A landscape with many valleys, sampled at points; each row gives a point and its height.
From any point a ball rolls to the lowest of the 2 points nearest to it. It stops when none of these is lower. Distance is the straight distance between rows; heights are no part of it.
lilon height 558: [109 123 133 170 130 141 126 114 145 161 131 143 160 147 102  94 142 193
 128  87]
zafe height 802: [128 147 146 108 108  99 128 113 109 171 111 149 145 178 147 123 126 139
 133  95]
Dum height 741: [151 150 133 108 142 170  92 141 136 154 145 116 106 107  75 138 131 119
 108 120]
Bip height 790: [109 143 130 120 133 120  58 185 135 151 144 129 156 179 141 219 130  58
  88  71]
ligem height 459: [101 132 119  83 133  91  65 129 126 171 169 125 150 143 128 160 107 114
 160 119]
Kof height 405: [142 105 160 163 170 110 114  42  75 118 115 151 141 188 158  78 128 147
 142 177]
pafeb height 179: [128 154 161  81 135 156 147 148 101 148  81 116 118 105 133 125 143 133
 168 155]
Razip height 207: [141 152 119  93 152 202 114 188 128 177 132 132 115 182 148 140 131 141
 114 117]
gek height 122: [112 146 180  98 127 127 158 169 140 118  89 120 127  91 105 144 124 132
 146 105]
leduk height 827: [114  92 142 124  87  83 148  66 132 128 175 155 147 101 158 116 167 134
 157 128]
bunof height 468: [118 136 160 117 135 134 168  64 110 103  88 151 136 140 176 106 155 152
 148 155]
rimat height 219: [131 132  74 146  99 127 142 135 159 104 110 147 104 115 108 154  50 101
 136  86]
fopep height 526: [130 109 143 109 110 141 123 110 161 152 113 127 161 103 124 100 104 138
  94 143]
Nik height 407: [153 183 150 126 169  97 116 148 122 138 103 143 128 135  80 118 160 100
 113 122]
Bitiz height 303: [ 96 161 101  97 191 110 125 109  68 146 154 137 131 166 144 107 129 135
 132 124]
bir height 536: [125 101  93 171 118 133 157 124 147 149 122 148 148 145  74 105 129 174
 163 132]
rifo height 495: [127 130 115 183 103 103 171 166 183 110 125 119 162  99 135  96 139 145
 146 154]
kitu height 782: [147 145 157 114  76 164  89 175 124 148 103 130 133 105 164 170  51  73
 111 120]
migi height 332: [133 157  74 177 103 126 165 109 164  84 122 117 118 106  99 133 126 141
  88 114]
fole height 205: [ 74  87 103 203 122 142 159  44 109  74 101  91 128 112 130  85 203 166
 156 166]
zak height 646: [123  95 125 162 142 123 118  39 119 110 125 116 134  96 149  61 178 166
 199 182]
Gogu height 386: [153 178 190  97 144  92 111 143  95 129 125 128 126 158 127 156 173 101
 116  95]
vovoz height 608: [112 119 145 171 176  98 112  68  41 152 104 169 157 144 173  68 145 178
 173 107]
kubo height 353: [122 164 176  69 165 113 112 187 110 138 106 122 121 135 135 166 151  62
  90  93]
Dalot height 105: [140  89  85 150  80  86 148 105 171  76  91 105 101 117  80 131 121 127
 180 150]
Mumab height 196: [159  90 138 114 168 101 171 134  95  94 161 147  88 149 151  78 141 164
 169 150]
pevo height 801: [134 142 142 134  92  87  76 170 109 151 160 160 141 140 129 200 104  68
 132  69]
bobuk height 372: [108 106  92 111 115 115 113  77 135 103 184 117 108 115 126 136 105 135
 118  93]
tuda height 793: [124 151 162 117  98 122 111 153 109 170 106 129 129 150 135 164  99 107
 109 126]
nidal height 296: [140 116 174 110 137 121  79 151  54 184  90 121 115 184 132  93 127 150
 150 123]
fogur height 682: [110 118  68 173 117 133 140  90 159  88 162 103 132 120 142 100 130 150
 132 186]
Puno height 698: [118 155 102 160  95 169 133 112 146 106 132  99 122 109 146 133 114 172
 158 185]
nif height 812: [131 144 132 111 112 118  85 171 146 128 143 133 113  94 100 195  92  75
 147  59]
poki height 257: [121 178 115 109 180 132 115 179 112 155 156 146 145 188 154 129 136 130
 110 118]
Zafo height 515: [120 124 106 174 110 111 158 163 172 123 119 111 134  97  92 119 141 170
 205 136]
rez height 333: [153 113 187 131 143 106  89 125  73 148  98 116 125 163 111  83  94 159
 129 179]
zote height 150: [127 141  98 104 123 194 120 173 106 167 125 132 127 124 139 153  94 141
 140 141]
duf height 780: [130 162 148 124 154 166  51 219 153 173 122 121 139 137 133 190 120  70
 108  61]
Bitor height 420: [ 98  85  86 129 163 184 136 152 196  61 129  86 115  86 115 155  99 110
 103 132]
daku height 162: [141 118 106 138  78 111 137 107 174 133 106 147 124 106  98 129 113  97
 160 121]
Vasen height 484: [ 86 147 141  60 141 106  72 172  95 204 133 117 163 129 138 140 138 112
 131  99]
Lunag height 268: [125 173 114 147 120 135 108 173 154 109 105 128 138  87 110 163  57  90
 145 132]
Pumom height 275: [169 141 128  83 120 119  68 144 112 169 132 133 124 195 135 147 139  66
  38  92]
mubov height 663: [121  89 122 139 138 121 131  77 134  85 151 101 111  90 136 105 177 148
 154 187]
naz height 440: [172 126  94 178  88 143 152 177 179 125 154 153 142  86 142 159 110 110
 134  94]
zapo height 387: [126 115 117 149 159 187 145 163 177  80 138 114 118 125  76 166  90 135
  88 124]
sev height 164: [112 101  80 162 110  94 151  92 157  50 121 116 116 150  96 121  84 149
 143 126]
tov height 584: [125 136 137 158 160 114 127 119  99 163 130 156 170 145 152  85 145 198
 170 135]
tebut height 369: [138 103 162 128 140 103 115 100 106 126 131 137 141 167 142  74 126 141
 102 188]
zinon height 382: [141 166 113 126 143 103 159 151 146 158 121 148 157 134 123  95 137 118
 113 149]
kerir height 271: [137 102 139 157 121 132 172 133  78 110 170 145 118 139 161 105 122 161
 137 170]
zeda height 130: [159  85 104  64 152 108 152 107 102 135 138 137  89 167 147  92 122 139
 155 138]
bifin height 714: [132 183 108 169 118 149 121 133  96 140 147 118 133 120 131 135 130 171
 148 146]
beri height 191: [111 102 175 104  89 155 154 139 150  94 114 121 121  86  96 170 105 117
 116 119]
gavi height 255: [130 119 162  89 151 156 102 201  99 180  93 122 137 185 128 129 121 160
 135 116]
pab height 433: [147 165 136 101 131  88  62 120 160 151 145 126 160 125 113 161 106  80
 126 109]
Laz height 272: [ 93 134 109 176 106 104 191  75 135  89 107 116 126 120 136 102 194 162
 146 139]
Feb height 318: [157 132 161  75 156 139  67 171 124 149 118 106 108 132 144 155 156  36
  44 112]
Rom height 756: [146 154 126 117 165 169 121 199 114 142 164 114 118  73 122 155 125 121
  95 103]
Tufi height 843: [152 130 159 122  71  99 155  77 140 105 120 149 127 113 137 149 171 117
 127 134]
sog height 331: [158 108 138 143 122 142 139 164 101 150 158 152 122 163 134 125 134 127
 121 162]
Vof height 630: [109  82 117 169 159 107 140  72  80 130 110 146 135 108 164  39 152 179
 188 150]
nadu height 115: [ 71  97  85 193 128 132 153  44  68 116 123 131 113  89 129  96 196 175
 185 131]
sibap height 50: [142  64 118  77 100  96 177  92  88 126 111 147  86 123 168 112 102 137
 158 117]
sofi height 427: [ 87 110  89 117  86 130 123  60 136  76 160 101  88  93 156 141 112 172
 136 131]
nute height 383: [141 155  93 107 147  86 138 156 128 133 149 130 113  99 145 136  91  66
 117 134]
rilu height 497: [123 110 143 124 121 143 152  56 163  97 118 137 150 130 159 110 120 159
 117 154]
bilu height 377: [162 111 158 112 158 124 103 134 127 168 158 132 122 175 129  99 157 127
  95 149]
fubo height 220: [168 141 129  65 162 161 145 128 116 147  91 122  93 143 125 102 162 115
 146 160]
lov height 728: [141 179  88 145 147 161 122 119 133 129 129 115 103 142  92 145 123 144
 114 151]
Kul height 313: [ 76 138 125  93 142 125 143 104  96 108 164 130 130 140 129 129 111 140
 103 103]
Tivu height 409: [157 125 122  94 138  86  99 134 172 134 167 140 145 108 134 136 106  38
 123 132]
Mor height 437: [129 115 188 148 156 137 131  55  89 134  72 170 154 187 145  98 151 162
 152 138]
piget height 483: [111 117  97 124 141 133 169 118 201 102 128 103 147  73  96 109 160 120
 129 147]
Zapen height 453: [ 88  95 103 113 129 152 172 133 171  67 131  92 107  84 125 108 119 137
 108 134]
nuz height 355: [127 171 100 105 130  94 178 127 103 149 129 130 119  88 142 117 131 105
 131 149]
Dadid height 404: [190 162 126 150 114 125 131 169 173 129 121 143 133 107  95 144 147  96
 129  80]
Pap height 373: [168 150 116 176 101 144 140 148 179  99  97 120 132  77  79 145 127  99
 105 124]
dasip height 279: [132  99 100 180  67 130 174 117 180  54  90  99  87  96 104 142 121 111
 109 104]
meto height 336: [142  98 146 139 139 183 133 159 139 124 159 132 103 163 119 170 113 145
 100 136]
buban height 226: [118 128 155 105 138 124  68 139  72 179 135 115 111 178 127 133 159 100
  45 111]
Gezo height 813: [109 121 144 128  94  92 119  63 121 160 127 157 171 149 138 114 129 141
 177 129]
bisa height 148: [ 76 114 153  91 151 131  88 104  48 182 164 134 125 181 151 154 170 107
  93 127]
gib height 770: [132 153 151 103 165 168  76 220 119 166 137 106 118 135 111 156 136 112
  68  76]
latir height 242: [ 80 138 153 113 138 138  91  95  66 137 171 137 113 166 123 168 127 140
  97  91]
kasid height 222: [127  98 115 148  97 110 144  81 196  28  87  80 110 132 109 135 100 143
 106 130]
sudo height 509: [124 123 155 110 140 153 157 134 196 107 135 123 170 100 123 124 114 116
  90 164]
Tozu height 269: [133  63 133 140  92 187 163 150 147  89 139 115  85 112 112 166 110 150
 129 135]
rasup height 471: [157  93  88 180  78 123 178 161 175 113 123 146 145 111 134 107  94 149
 140 115]
movam height 317: [122 182 112 156 142  95 186  97 116 105 121 128 147  98 148  94 165 151
 142 154]
mekeb height 771: [137 130 151 114 108 159 110 191 142 154 137 123 144  70 142 137 102  90
  87 122]

Where does a ball stop that starts at each point below?
Vof -> Dalot
Dum -> Dalot
fopep -> zote
rasup -> Dalot

Call two points neighbours if one is among the 2 nearest of the other. Go from one point of each pair to the other, from neighbour to neighbour, staying as low as possible. Name the highest point that can't be avoided.
nuz and gek -> Nik
gek and sibap -> fubo
sibap and zote -> bilu
zote and bisa -> Kul
